Points, in no order, along strands that fork and pass close to each other.
In the rows, zero is written as 128.
Points whose rows are less than 189 apart are linked; no others are. Some points are linked to none.
<366>: [118 152 106  95 124 138 124  95 106 138 135 169 135  85 130  47 142 155
 139 152 153 166 114  64  97  86 185 122  94 136 134 159 136 130 122 151
 138 114 154 118 113 163  74 115 159  91 148 115 121 154 126 119  91 130
 171]
<59>: [ 73 124 156 104 142 120 146 149 111 197 108 135  98 116 158 133 112 122
 159  88 122 114 106 129  90 151 147  83  89 163 182 147 155 142 175 162
 150  96 111 105 145 152 129 188 112 118 122 187 168 175  74 119  45 144
  71]
<206>: [152 116 167 135 130 142 178  87 137 115 122 166 151 122 111  65 120 135
 120 146 166 104  76 105  73 108 126  96  80 102 123 146 186 122 109 172
 100 100 131  99  95 170  77 155 127 138 113 121 132 135 156  92  93 115
 157]
<498>: [150  71 106 128 120  60  93 130 169 115 141 155  97 122  78 121 160 158
 133 171  99 127 142 146 113 122 165 201 128 137 115 116 114 143 199 114
 115  91 144 118 139 148 134 131 128 145 162 166 146  68 136 142 112 127
 156]
<1181>: [117 107  67 103 128 124 112 118 121 109  89 145 165 134 157 122 133 114
 142 119 101 181 133 147 162 134 113 157 111 172 121 167  72 101 195 117
 153 138 142 171 125 144  56  94 130 128 176 156 145  86 139 150 138 149
 129]
<251>: [101 159 156  81  82 141 111 120 109 128  97 120 111 186 172 129 146 116
 115 114 157 102  69 120 120 119 154 156  76 136 115 148 183 112  60  93
 122 109  96 107  79 142 123  95 177 111  94  71  48 138 195  90 158 121
 129]
<892>: [123 117 105 108 137 145  97 135  82  98 151 108 110 109 172 137 109 168
 170 133 130  83  70 146 147  80 154 147 169  73 165 132 147  98 107 101
 128 107 154  67 154 135 197 124 165 161 116 102 113 140  73 122 144 154
 110]
<479>: [122  91  89  73 123 117  85 135 104 138 142 147 102 116 166 158 101 178
 199 105 114 124  57 153 105  88 175 175 151 116 194 145 161 104 135 119
 132 109 160  58 159 129 176 156 184 166  96 151 131 141  97 113  99 176
  79]
<1186>: [108 143 120 195 126 105 106 161 118 130 129 108  61 111  84  96 160 126
 113 175 133  75 157  78 163 134 189  97 123 107 102 111  59 146 171 101
 104 125 145 144 143 121 132 128  78 102 152 168 141 140  78 158 108  92
 185]
<826>: [ 96 141 121 111 133 130 160 120 158 203 150 172 137 104 102 133 149 172
 152 158 105 119 100 135  97 128 124 124 149 167 163 141 104 142 170 195
 107 117 130 112 138 132 129 147 109 150 155 180 137 165  70 135  74 105
 120]
<67>: [178 124 127 119  64 110 143  92 186 112 131 127 169  94 128  92 148 103
 109 141 152 160 147 128 132 118 155 162  55 138 130 171 153 187 144 161
 128  70 100 111  96 118  71 168 124 104  99 136 107  98 151  84 130 159
  96]
<304>: [133 170 136 161 109 142 148 119 135 117 107  62 167 154 103 180 136  86
  97  75  77 115 165 133 160 187  82 101 143 138 108 122  96 181  85 143
  92 178  69 195 142  78 166 116  78 105  95  93  89 139 111 157 179 126
  83]
<391>: [142  92  99 106  80  94 107  89 186  94 148 164 154 110  96 113 161 178
 121 178 108 123 127 153 104 106 155 184 112 137 137  97 149 146 149 119
  82  77 124  92 117 148 120 104 178 145 141 104 116  53 142 112 118 153
 146]
<39>: [160  78 111 181 170 112 100 108 124 104 132  93  77  72 129  96  84 130
 166  93  90 105 160  82  80 145 134 114 169 108 151  88 131 164 100 154
 137 176 103 149 164 134 155 178 103 118 103 152 201 147  99 130 102 187
 116]
<1195>: [117 155 116 122 122 168 147 131 146 232 130 173 101 129 165 150  93 144
 178  77 117 135  75 121  74 108 106 144 183 125 184 120 133 114 104 181
 155 171 169 155 120 100 154 150 131 124  70 177 154 197  98 115 101 127
 118]
<216>: [175 159 136 146  77 109 144  93 203 133 114 146 176 102 154 111 131  84
 104 148 156 147 132 112 120 134 145 137  72 147 144 153 168 173  92 157
 132 124 105 147  94  84  95 179 144  98  62 123 139 125 141  78 117 141
 101]
<1016>: [142 128 114 135  89 149 136 140 112 145 108 112 114 175  57 166 131 113
 117 133  92 114 112 162 150 171  94 155 143 118 125 162  79 100 147 112
 151 127  97 161  92  93 133 134  86 166 136 185  97 173 167  93 147  83
 116]
<534>: [160 141 114 109  93 136 120 115 146 118  98 148 132 183 171 111 117 126
 120 151 163  97  49 152 142 129 154 159 101 120 126 160 170 108  96 107
 137 113 113 113  91 126 125  92 146 125 105  89  83 116 141 128 145  90
 124]
<274>: [157 120 133  90 109 134 112 121 117 120 158 106 125 154 157 117 118 164
 137 129 157 110 147 137  85 128 142 130 102  82 133  99 148  96 122 121
 103  64  96  55 137 159 165 113 186 150 136  85  70  91 112 120  92 148
 155]
<407>: [ 65 167 174 113 134 122 107 142 100 125 133 123 113 139  74 155 165 114
  73 163 147 163 159  89 120 115 129 109 119 152  72 102 136 105  97  59
 128 140 141 143  95 136  89 111 136 110 147 118 105 139 215  90 154 104
 168]
<783>: [147 211 102 142  62 135 120 110 194 164 109 137 135 176 133 150 156 119
 117 148 115 116  59 132 121 151 138 179 146 143 151 133 117 157  60 124
 118 162  98 147  83  70 157 103 157 122  79 106  83 181 126  86 155  92
 104]
<25>: [110 136 119 150 128 145 123 125 105 122 117 174 144  94 133 121 106 127
 124 165 161 106  68 132 159  97 137 109 136 103 170 162 156  96 127 112
 149 134 171 127 121 110 121 119 114 129 107 137 171 158  98 129 154  94
 127]
<778>: [130 133 158 125 153 109 136 184 145 192 148 125  74 116 129 201 129 160
 142 145 134 157 159 158 139 122 134 162 179 135 149 117 132 158 135 141
 142 118 163  90 168  94 192 177  77 141 130 162 113 150  93 147 106  83
 108]
<110>: [140 134 124 144 141 132 166 108 135 129 121  57 141 137 156 141 140 107
 153  63 102  90 143 128 163 161 104 113 139 138 118 159 110 205 105 185
 108 148  51 140 165 122 173 128  96 114 105 101  91 149  76 169 160 137
  71]
<814>: [179 111 107 181 141 142 148 142 117  73 156 112 162 128  98  96 105 122
 130 133 148 112 121 116 190 127 123 132 174  61  86 138  64 138 139 145
 125 122 123 123 127 135 159 116 103 148 164  93 128 123  67 176 148  99
 165]
<1250>: [ 82 125 147  71 109 150 121 116 154 147 150 182 182 133 124 178 158 165
 127 151 109 175 108 171 115 127  85 148 142 174 148  91 153  88 130 122
 105 128 159 111 116 103 114 112 188 175 133 113 118  92 174  93 148 148
 104]
<1155>: [129 157  72 131 114 108  94 137 136  97 127 101 171  85 159  81 138 149
 126 178 138 162 197 103 165 113 158 132 116 142 125 138  66 159 171 128
 119 103 160 130 165 129 130  97 152  94 177 128 132  91  62 168 116 143
 154]
<164>: [147 137 130 138  95  94 122 150 161 117  85 144 117 225 136 145 139  92
 101 163 134  91  69 166 151 161 153 154 112 133 101 143 125 129 118  96
 126 123 105 130  99 115 138  89 135 126 118  99  93  92 150 134 142  46
 123]
<746>: [155  96 109 132 151 116 121 124 115  74 116 143 156 151 128  80 117 124
 108 121 156 136 166 137 107 145 114  91  84 114  96 126 118  74 187 103
 138 109 134 124 137 177  84  97 150 119 162 129 154  67 135 152 110 150
 177]
<851>: [ 65 148  82 113 140 132  69  96  78 100  97 135 106 121 114 104 183 157
 137 160  82 115 103  84  99 120 158 105 121 162 131 106 104  74 152  77
 110 137 163 174 130 144 108  65 173 129 164 147 140 108 140 124 136 159
 179]
<979>: [ 68 164 138 125 115  99  75 166 118 101 122 118 103 166 100 158 183 130
  85 188 140 122 150 106 176 107 156 145 143 143  81  95 108 120 109  27
 117 151 164 134 104 115 131  66 162 106 174 105  93 116 170 137 173  81
 166]
<259>: [ 66 100 108  82 153 128 119 123  39 120  72 143  68 139 168 103 121 113
 153  80 116 104  54 108 110  99 156 114  83 138 133 183 163  93 153 116
 161 136 134 141 128 185  61  92 125 108 131 141 137 148 155 143 146 141
 124]
<111>: [ 65 172 139  77 116 129 124 148 173 190 121 198 155 150 123 192 149 139
 126 162 111 201  89 163 111 136  89 144 143 206 156 103 130  88 119 125
 140 159 172 142 103  94  98 113 169 141 124 139 121 115 175  91 126 114
 109]
<938>: [135 131 139 131 142  57 105 161 194 107 116 130 133 128 179 201 145 142
 108 169 119 177 176 137 137 122 144 167 135 171 111  81 145 170  76 117
 137 172 163 133 137 106 126  89 146 121 135  80 125  60 160 163 158 129
 110]
<564>: [ 32 141 155  82 125 139 125 161  68 187 106 118  97 125 162 194 120 123
 141  84 105 167 100 130 143 129 119  98 109 173 184 151 144  85 143 131
 169 150 134 154 122 107  99 142 134 119 106 169 117 168 147 114 128 137
  76]
<293>: [183 123 108 131 119 140 146  96 170 116 151 130 187 141 133 119 110 152
 147  99 103 109 157 148  51 176  81 100 134  78 150  77 132 138 135 170
 101 103  84  97 163 139 180 138 177 170 116  80 117  83  77 121  88 162
 122]
<173>: [129  83  92 117 144 128 101 115  72  66 146 112  80 140 134  95 132 174
 156 130 131  69  68 135 135  81 165 156 162  69 118 139 134 110 123 102
 120 106 129  90 130 191 162 111 150 147 148 105 114 120 114 142 156 149
 142]
<827>: [127  74 110  98 143 102 160 129 136 143  99  99 117 152 174 162 139  90
 155  76 112 125 105 178 163 141 130 170 117 175 136 214 131 207 171 171
 157 114  85 119 142 127 109 152  85 124 125 166 136 112 110 153 146 155
  38]
<1070>: [161  53 103 179 206 112 121 130  99  97 132  95  76 106 130  95  64 100
 156  67 103  92 118 110 120 138 151 100 163 111 114 121 114 135 138 123
 144 176 119 150 157 155 137 159  87 120 132 148 212 130  85 173 102 157
 106]
<378>: [121 142 152 169 113  88 110 133 178 129 149 130  88 123  67 155 182 144
 105 174 105  95 126 118 142 123 142 153 164 130  98  78 114 182  90 108
  89 137 110 139 122  99 185 127 113 147 127 104  95 129 137 127 155  92
 133]
<997>: [106 122 141  85 120 162 112 129  55 119 103 102  88 162 152 122 129 144
 139  95 129 107  89 113 106 123 141 133 112 107 133 136 161  79  84 106
 124 112  91 114 103 149 138 111 159 154 114 108  78 150 176  93 131 149
 139]
<583>: [ 96 156 120 101  75 141 110 124 117 138 132  95 123 132  64 163 174 134
  95 159 110 153 154 133 162 128 108 157 132 141 119 149  85 126 147  93
 129  97  95 150  91 116 115 125 124 150 140 165  66 160 172  74 165 118
 117]
<257>: [151 171 146 105  92 166 176 127 156 146  83 119 183 214 177 134 138  68
 117 120 152 123  95 166 153 179  99  97  64 142 124 171 149 136 106 151
 131 109  76 128 111  99 104 130 130 108  82  96  67 121 141 104 143 102
  88]
<884>: [137 153 131 138 173 180 139 126  98 126 154 106 164  96 200 130  61 100
 147 101 172 130 142 129 148 104 109  88 162  92 150 107 162 100  79 122
 142 168 155 120 155 111 153 132 138 108  97  83 155 141  82 163 138 131
 134]
<573>: [134  76 143 118 186 131 147 148  82 119 137 144 136 132 113 132  84 113
 134  70 135 152 117 173 146 134  84  94 122 145 121 160 140  62 190  98
 167 146 152 126 126 151  90 151  91 149 149 175 173 142 158 128 141 137
 107]
<29>: [116 116  98  93 113 119  95 149  97 117 110 143 114 143 135 122 108 145
 126 147 162 130  99 171 146 105 156 143  99 101 162 172 129  74 202  72
 168  69 177  75 126 145 127 120 145 135 143 166 135 118 114 124 120 108
 133]
<968>: [166 122 139 107 136 136 123 119 149 149 171 134 127 131 129 108 118 172
 153 124 132 122 157 119  38 147 137 123 124 111 151  77 154 127 109 153
 109  98 105  72 150 145 172 149 187 155 123 101 104 117 116 101  52 156
 152]
<135>: [153  90 126 191 133  94  87  94 159 103 132 120  90  45 146 103  93 137
 157 139 118 115 146  89  95 117 160 153 139 108 150  82 169 170  61 153
 132 170 122 145 151 105 152 168 139 128  78 128 182 108 145 100 124 167
 114]
<828>: [ 89 131  98 101 120 144 137  98  91 134  95 131 106 150 125  85 165 129
 142 120  99  71  66 127 118 112 153 114 102 143 141 190 118 125 156 165
 124 108  94 147 119 183  76  87 118 131 143 140 118 148 117 142 133 139
 121]
<1064>: [117  83 160 120 133 145 146  82 136  75 187 113 162  78 130 138 152 135
 144 118 140 129 155 130 159  71  91 138 152 109 101 122 160 195  76 167
 110 117 106  90 154 156 123 134 144 152 142  60  93 102 147 132 172 184
  96]
<1232>: [189 142 120 185  97 161 136  80 143  97 115 121 192 125 126  89  98 104
 109 116 112  84 122 126  70 175  89  68 113  69 151 113 154  97  95 150
  98 132  89 155 105 115 133 129 139 135  73 110 183 132 115  77 123 172
 130]
<1171>: [148 107  91 145  98  70 119 145 167 123 117 153 106 162  96  90 168 133
 133 169 111  99 134 134 126 150 171 176  91 136 104 155  72 158 232 129
 113  83 127 129 128 161  97 120 114 114 171 162 143  81 109 170  94  94
 156]
<557>: [ 95 141  83  83 128 116  98 108 119 118 113 149 119 122 127  70 169 154
 134 154 120 165 125  96 102 120 168 134  87 155 118 122 111  98 142 117
 115 120 145 132 106 169  86  69 193  96 168 118 111 108 156 122 105 151
 185]
<885>: [199 109 132 150 164 144 185 104 168 127 124 157 180 121 152  76  97  81
 138  84 152 145 137 128 114 141  84  90 109 116 101 155 136 130 144 180
 155 150 109 140 116 157  80 181  93 116 130 142 156 161 116 132  83 126
 134]
<442>: [138 152 105 164  99  85 119 133 171  97 109 119 202 101 159 107 130 108
  94 153 119 156 206 130 156 162 118 100 102 144 114 137  81 178 164 144
 110 116 124 152 149 108 124 112 122 105 148 111 158  60  80 157 125 129
 124]
<900>: [151 149  94 100 113 126 113 125 138 112 151 111 164 133 140 102 140 163
 108 153 159 147 192 143 136 117 133 136 110 103 124 122  99 125 149 115
 118  66 138  88 132 145 159 104 161 124 164 104  90  84  93 148 108 121
 164]
<788>: [169 122 124 137 143 126 130 128 125 122 117  76 152 128 135 113 103 100
 113  84 106 142 202 132  98 184 104  74 109 112 110 108 104 143 149 133
 130 104  70 138 158 140 144 151 114 116 147 124 142 115  98 146  80 169
 127]
<560>: [116 188 103  90 104 139 120 144 109 152  96 104 135 164 147  70 140 120
 106 140 159 152 155 130 115 156 142  91  50 136 138 151  79  95 169 118
 141  67 112 124  97 155  93 113 158 100 149 137  80 126 123 103  90 120
 158]
<79>: [154 123 155 181 119  53  98 118 188 104 146 114  71  67 123 118 130 138
 116 174 145 122 192  92 117 119 179 149 115 103 116  65 170 186  78 119
 129 133 140 126 136 115 153 166 134 103 103 109 146  92 156 117 131 127
 137]
<469>: [102  98 166 134 151 143 135 137  92 102 155 149 115 110  76 108 122 157
 112 173 196 106 104 121 132  94 138 114 135  78 112 128 176  96 126  79
 125  94 163  82 114 159 134 136 121 139 142 117 142 130 157 112 138  92
 183]
<112>: [133 140 159 179 129  95 130 190 111 117 127 104  69 128  99 101 139  87
 110 148 172 100 171  77 184 115 181 139  96 112  78 135  86 159 168  98
 136 111 142 131 119 133 115 130  85  87 152 136 129 127 112 164 137  70
 174]
<427>: [179 122  90 198 124 134 116  81 123  73 125 106 161  89 115  56  97 124
 120 128 119  92 123 106 110 139 126  80 132  60 144 129 124 109 116 149
 126 129 101 163 122 132 127 123 127 136 120 116 194 132  95 120 130 173
 139]
<230>: [ 80 184 161 110  95 113 107 134 137 140 143 133 129 112  59 148 186 117
  64 180 130 178 184  93 115 115 122 123 105 161  98 109 110 139 130  99
 116  98 124 151  99 121  77 130 137 112 131 139 103 141 185  67 135 124
 128]
<373>: [130 163 108 138 132 164 102 122  95 102 127 130 166  98 189 133  96 127
 124 144 155 134 113 124 179 105 123 117 158  94 156 119 141  78  83  93
 150 158 184 138 138  93 151  99 159 121 115  92 140 142  94 147 172 119
 147]
<49>: [109 140 119 147 116  94  96 180 117 144 104  80  79 138 106 142 160 135
 115 146 107 100 205 138 154 152 153 107 120 130 119 112  64 150 211  79
 110  91 139 120 162 114 157 141  74 117 166 176 132 106  99 152  98 106
 149]
<1002>: [139 149 121 148 114 174 152 104 139 177 129 154 124 113 158 134 103 133
 155  90 132 113  72  99 101 107 106 153 167 106 164 143 165 132  59 170
 143 186 138 156 101 101 139 142 132 127  53 148 150 189 133  94 140 134
 122]
<1111>: [155  86 125 121 195 140 126 151 130 183 134 149  79 116 135 179  82 147
 171  74  91 156 151 143  85 135  87 162 218 152 129  81 114 117 105 151
 160 207 174 148 173 120 174 152 102 135 117 173 167 163 123 152 101 146
 128]
<75>: [140 182 109 134 124 171 112 124 119 116 121 128 201 118 166 130 104 106
 108 130 134 169 152 135 138 148  74  92 138 117 150  93 124  56  98  89
 139 146 145 155 112  82 129 105 163 141 121 105 142 119 129 110 147 158
 146]
<942>: [187 127 152 134 134 169 209 118 182 162 115 146 190 160 145 130 112  74
 132  80 152 155 128 159 116 160  53 105 108 132 111 153 151 144 137 182
 134 141  90 132 109 107  95 188  90 128  89 140 121 154 145  97 111 118
 106]
<402>: [175  68 153 153 185 109 148 149 144  96 129 130 135 149 152 147  81  95
 131  94 131 126 150 147 148 153 108 141 158 114  74 115 140 152 127 146
 146 160 116 143 154 130 142 133  89 128 143  94 157  78 137 205 132 106
 130]
<210>: [154 143 133 160 157 189 155 144 113 149 141  99 149 138 187 159  52  78
 133  64 128 116 154 157 138 138  82 104 190  96 144 106 142 107  92 123
 136 183 159 141 146  70 175 139  92 106  93 106 175 147 103 179 153 123
 119]
<37>: [116 114  92  56 100 119 103 126 116 152 122 137 115 106 179 126 106 161
 190  97 135 146  72 122 126  89 198 172  95 151 199 173 163 139 129 158
 138 103 133  68 130 128 128 133 182 117  98 127 109 144 110 115 100 184
  69]
<1107>: [188  77 133 158 179 141 176 136 148 105 110 134 167 143 180 113  73  58
 131  64 151 135 131 149 164 157  76 105 136 126  83 149 138 135 157 150
 160 174 108 143 134 125  97 158  75 102 143 127 193 109 111 187 129 120
 105]
<721>: [ 95 133 136 126 122  87  90 141 137 129 111 153 120 120 161 197 138 133
 118 170 109 152 123 147 148 116 137 138 142 163 156  94 164 115 103  86
 142 160 174 151 137  82 129 101 148 136 120 129 162  84 148 145 168 102
 109]
<3>: [168 185  94 160  65 168 129 102 166 175 105 153 132 140 125 133 122 124
 138 134 114  98  59 119 109 130 125 176 142  98 183 157 142 122  66 154
 147 154 136 155  72  76 144 137 132 128  54 155 131 201 131  67 136 112
 119]
<307>: [ 56 153 109 120 104 114  95  94  94 137  91 135  89 145 136 113 179 158
 146 152  77  62  67 101 106 118 172 113 104 171 159 126 114 110 133 111
  95 132 116 160 122 132 118  73 145 137 132 138 128 131 122 116 136 130
 132]
<863>: [104 135 174 101 124 135 162 105 109 140 151  62 122 141 156 169 162 118
 146  76 121  85 140 125 144 118 115 118 122 154 131 142 152 185  80 178
 101 123  51 114 164 136 148 130 127 133 100  88  52 154 110 135 160 161
  75]
<248>: [157  81 143 185 158 117 162 135 135  89 167 133  93 121  73  71 128 127
 147 151 154  91 114  83 171  89 173 158 153  71  69 139  87 191 130 163
 125 113 127 111 121 173 155 138 109 121 166  94 119 128 111 173 147 101
 167]
<523>: [164  89 115 137 171 155 127 124  62  98 110 107 148 127 135 113  72  98
 125  46 112 152 149 138 129 169  80  93 123 124 107 125 119  39 144  93
 152 176 118 165 123 145 101 133 103 137 140 147 182 136 160 143 129 177
 135]
<1255>: [128 176 113  80  66 116 129 118 162 129 127 117 164 139 126  78 165 115
  82 142 150 173 175 130 124 124 131 125  56 154 120 151  99 152 153 132
 113  53 100 118 106 150  66 123 163  91 130 113  69  89 153  96 116 149
 125]
<188>: [139  56 130 155 173 124 141 122  77  96 145 143  84 131  54 103 133 161
 146 124 124 101  65 119 119 101 139 157 170  94  96 157 115 117 126 134
 131 148 141 125 114 174 126 132  92 164 166 162 156 167 152 118 141 104
 171]
<337>: [137  54 167 166 155 126 181 108 102 102 151 139  99 116  15 115 125 142
 128 114 108  79  89 113  85 120  94 125 158 105 108 134 144 138 123 147
  92 137 103 136 120 165 119 169  65 168 133 175 177 154 173 115 141 117
 137]
<331>: [116 161 109 116 102 152 146 124 173 222 142 179 124 107  97 133 137 171
 149 141 103 161  84 121  65 125 119 151 155 164 191 111 126 111 127 187
 121 145 156 126  98 108 129 142 147 137 111 178 137 187 116  84  79 113
 129]
<263>: [128  85 158 106 172 160 126 116 109  88 192 100 156  76  95 172 114 156
 139 104 118 157 192 134 133  90  76 131 189 115 113  81 151 135  93 126
 114 142 132 102 169 140 145 138 138 180 154  98 124 126 154 122 154 190
 123]
<780>: [109 158 119 109 147 108 104 195 126 176 107 112  84 161 132 172 153 147
 128 148 116 163 165 124 146 155 147 134 136 162  94 116  63 126 168 105
 132 131 160 124 147 102 166 127  96 121 177 165  92 134 127 154  96  66
 164]
<971>: [116 129 155 110  87 123 165  99 155 107 146 113 130 157 100 117 204 118
  97 125 124 110 117 120 148 107 130 163 113 140  66 145 146 200  92 146
  92 106  66 130 104 161  99  97 130 120 128  59  41 112 170 129 175 112
 112]
<310>: [146 182 138 153  89  93 122 137 174 124  95 133 177 115 190 109 112  80
  88 163 161 151 167 140 138 161 139  94  60 141 140 137 144 154 141 126
 136 109 138 135 125 101 112 146 123  81 100 129 154  90 100 124 110 110
 115]
<1234>: [ 97 139 121 100  79 112 111 109 175 114 141 170 186 165 103 150 181 152
  97 190 102 151 100 168 118 127 116 156 129 166 123 111 121 124 133  96
 101 108 134 115  94 127 107  84 182 146 146  92  99  75 161  97 149 125
 132]
<72>: [132 119 109 177 133 110 132 137 123  74 156  77 138  98  96 117 131 126
 119 127 124 107 187 122 178 118 127 123 157  91 103 130  70 181 152 135
 103 100 110 128 162 130 165 132  91 138 155 119 130  98  73 172 161 141
 114]
<1226>: [133 126 102 160 127 121  84 154  79  84 116  78  99 121 143 138 133 117
 122 133 107 118 155  99 208 132 145 142 161 123  94 115  70 110 111  85
 139 164 139 181 139  94 149  86 111 115 147 123 119 129 114 158 181 128
 149]
<239>: [110 134 179 163 130  60 110 150 171 122 134 103  61 101  97 150 175 132
  99 168 118 107 196 109 142 114 163 134 131 146  99  67 120 203 109 127
 101 134 129 133 152 122 156 128  99 111 134 109 114  93 143 161 149 115
 124]
<65>: [107 130 147 166 159 147 139 135  99 100 163  89 153 104  99 137 115 125
 106 132 117 112 197 117 157 137 105  61 156 130 121  85 104 142 125 124
  86 148 138 144 168 101 161 110 101 120 160  97 153 107  85 191 142 146
 131]
<703>: [170 128 151 144 140  93 132 148 171 106 130 126 132 138 176 162 104 122
 115 139 148 138 166 148 133 140 132 156 137 106 111  93 167 154  81 131
 133 143 123 110 137 113 167 120 137 127 118  73 119  66 139 165 138 103
 119]
<512>: [130  85 153 134 193 128 122 168 133 159 155 115  88 102  87 215 106 158
 134 119  97 150 174 159 141 114  98 152 215 136 133  96 110 144 125 142
 135 164 166 116 178  97 186 164  68 157 134 156 145 146 123 148 132 126
 108]
<1231>: [161  70 112 160 180 125 108 132  72  76 123  68 110 124 124  95  79  97
 120  58 109 131 187 112 123 165 125  86 129 104  89 114  98 103 161 106
 129 157  99 162 147 152 122 135  96 110 165 130 184 107 115 178 120 183
 140]
<424>: [ 50 107 144  87 131 141 129 133  50 150  80 130 103 136 143 150 117  82
 139  83 119 128  80 135 152 123 121  96  91 173 146 183 156  91 157 116
 173 140 131 167 121 141  55 131  99 113 106 166 148 155 166 132 160 140
  84]
<1035>: [128 158 173 119  97 133 175 114 153 120 113 113 161 200 131 129 169  67
  86 124 144 105 126 137 132 153 114  89  71 135  82 153 153 158 112 135
 107  99  64 138 112 135  94 116 121 107 100  76  69 104 164 111 151  98
 113]
<242>: [141 109 126 174 166 130 140 108 124 105 151 150 140  68 109  91  91 127
 130 147 161 100 118 105 124 116 128  88 146  93 145 122 148 119 127 136
 138 139 153 127 136 130 129 153 112 130 118 142 214 135  85 136 118 135
 140]
<1021>: [146 136 154 121 115 144 153 112 139 152 132 157 141 116 147 113 103 129
 149 112 151 129 129 101  64 133 118 109  95 124 156 109 175 125  94 168
 117 112 102 105 125 135 117 177 159 144  81 129 143 150 134  80  73 158
 120]
<1108>: [110 126 105  60 104 144 123  93 133 160 140 142 129  80 143  84 133 167
 166 116 136 169  97  91  99  87 184 150  83 160 180 151 152 140 127 185
 110 103 120  88 116 151  84 134 174 114 124 116 100 146 135  99  89 166
 114]
<105>: [126 145  91  89 110 133  91 144  92 122 106 103 141 108 155  95 108 116
 116 111 166 172 180 140 137 108 137 121  61 103 142 172 115  85 183  90
 181  57 151 102 117 149  89 140 145 109 129 169 123 125 134 102 114 159
 137]
<819>: [167 127 137 139 108 155 155 109 151 126 127 100 200 135 128 129 102 107
 117  80  98 130 170 149  76 189  65  69 105  97 147  89 131 126 135 156
 105 107  66 136 143 108 138 154 147 146  88 111 142 116 111  97 106 190
  97]
<127>: [142 156 128 111 120 187 185 121 121 181  92 118 149 183 149 131 123  84
 138  84 129 120  82 151 134 169  91  92 106 138 142 191 117 117 129 176
 152 124  79 143 102 126 105 144  93 129 100 146 101 180 118 113 115 110
 104]
<215>: [134 107 131 108 130 120 108 142 124 128 135 172 117 143 102 120 122 171
 114 175 161 134 112 158  97 126 149 137 112 100 137 117 158  64 154  78
 132  83 169  84 120 141 140 119 150 156 142 157 128 114 153  95  99 105
 179]
<664>: [ 67 162 146 143 135  94  78 175 119 136 117 123  87 157 105 203 164 123
  90 200  99 121 145 131 167 125 157 103 149 178 125  81 104 114 141  57
 107 167 188 149 145  78 137  82 114 121 154 149 141  97 142 152 155  83
 134]
<198>: [125 124 114 132 121  96 115 164 139 121  93 154  99 212 114 112 144 114
 109 170 132  95 109 146 125 155 162 134  99 139 102 136  96 104 187  89
 134 104 137 128 116 152 103  82 134 119 162 141 128  78 132 144 104  64
 165]
<656>: [146  82 143 157 172 153 161 119 101 105 167 155 130  96  72  86 108 172
 139 149 172 134  91 100 124  93 127 147 171  68  98 145 150 103  97 118
 140 136 174 107 112 162 147 149 121 145 160 132 147 181 154  97 126 101
 193]
<1120>: [ 85 115 151 126 182 150 118 124  74  87 175  81 137  74 138 163 116 141
 130 116 120 125 183 123 160  83 117  87 174 124 144  79 141 130  95 111
 105 151 157 113 173 136 141 114 130 147 153  92 144 107 117 166 162 183
 108]
<1278>: [136 120 136 113 172 161 130 131 124 169 157 159 128  90 132 169  89 148
 155  90 120 186 156 126  84 128  68 125 190 133 144  77 136  79 116 138
 162 190 183 144 154 111 152 147 144 134 112 174 174 168 146 111 110 162
 144]
<847>: [159  88 115  92 157 134 153 143 108 132 134 192 149 142  99 104  95 157
 150  97 150 194  84 175 142 124  85 142 119 148 119 173 120  42 196 108
 186 134 173 108 117 171  87 133 110 158 171 195 137 158 172  93 121 101
 133]
<371>: [106 119 158 133  90 139 156  87 150  92 189 131 146  95  72 120 196 144
 108 155 141 105 138 115 153  88 114 158 141 121  94 126 145 199 105 140
  91  86  97 116 111 147 124 133 134 145 126  84  78 139 153 105 170 141
 119]
<81>: [127 183 148 164 137 185 171 151 117 155 119  95 163 151 136 165  88  63
  97  84 115 133 171 128 162 170  71  82 170 146 123 122  99 138 101 131
 111 200 138 179 129  63 143 134  69  94 106 104 139 165 107 184 147 101
 106]
<1081>: [148 143 109 129 130 158 115 122 142 138 139 136 160  88 137 139 108 135
 122 123 111 192 169 133 118 140  83 142 177 129 141  86 118 101 107 126
 143 161 148 152 138  98 147 127 157 142 128 137 149 143 133 107 122 171
 143]
<443>: [137 114 136 113 158  97 134 180 153 178 133 166  78 139 118 164 135 150
 140 151 128 167 120 150 150 128 161 193 155 151 109 139 115 142 160 134
 145 141 166 120 148 113 153 144  98 133 162 158 109 129 120 152  97  55
 149]
<330>: [ 67 122 181  85 117 136 138 113  66 121 141  96  83 134 138 140 157 148
 163  90 141  68  99 106 122  90 148 134 106 124 144 151 179 140  98 134
  99 100  83  91 145 157 133 125 150 145 112 111  75 159 157  99 141 169
  90]
<397>: [155 117 167 172 136  91 146 147 152 110 153 135  85 121  79  90 149 103
 105 166 170 120 141  71 163 106 169 174 114 103  54 137 114 183 123 134
 138 113 121 132 104 152 117 147 102  98 150 105 112 125 153 156 140  72
 180]
<450>: [ 86 149 124  98 155 149 157 140 109 201 109 160 117 155 153 115 120 145
 163 122 113 117  65 140 101 141 138  90 129 160 175 169 113 102 180 177
 141 119 134 108 132 163 115 138 112 129 157 166 137 185  63 145  75 103
 119]
<116>: [112 179 152 155  94 112 122 108 187 150 130 160 115 147 104 170 165 128
 113 168 117  84  68 131 140 124 124 163 162 157 139 105 137 162  61 114
  94 179 125 153 111  80 169 108 128 135  70 109 122 145 129 119 169  72
 100]
<679>: [ 57 161 151  87 139 137 119 167 114 206 101 151 108 136 142 210 125 141
 143 128 100 197 107 157 120 148  98 120 147 190 164 118 123  78 143 132
 165 162 170 163 120  82 122 126 124 132 121 167 119 154 150 120 128 109
 107]

A fork is a point with three links, a tip a point with one. Leave the first point through the second and follow the links. Name the first fork or tip that comes.
<1195> / <1002> | <1231>
<164> / <534> | <373>
<656> / <469> | <968>
<135> / <79> | <59>

Follow the links from the first point to the second, and from the first to the third. Name the last point that the two ways share.
<293> / <1250> / <49> | <373>
<331> / <847> / <216> | <1231>
<1070> / <373> / <206> | <819>
<79> / <1081> / <215> | <819>

A fork is a point with three links. Follow the links from the first point to the second and name the forks in between, in order.
<330> / <216> | <373> > <819> > <968>
<293> / <29> | <968>
<248> / <534> | <373>
<968> / <391> | <819> > <373>
<206> / <251> | <968> > <819> > <373>
<780> / <378> | <373> > <819> > <1231>
<826> / <81> | <1231> > <819> > <373>
<1234> / <1231> | <373> > <819>
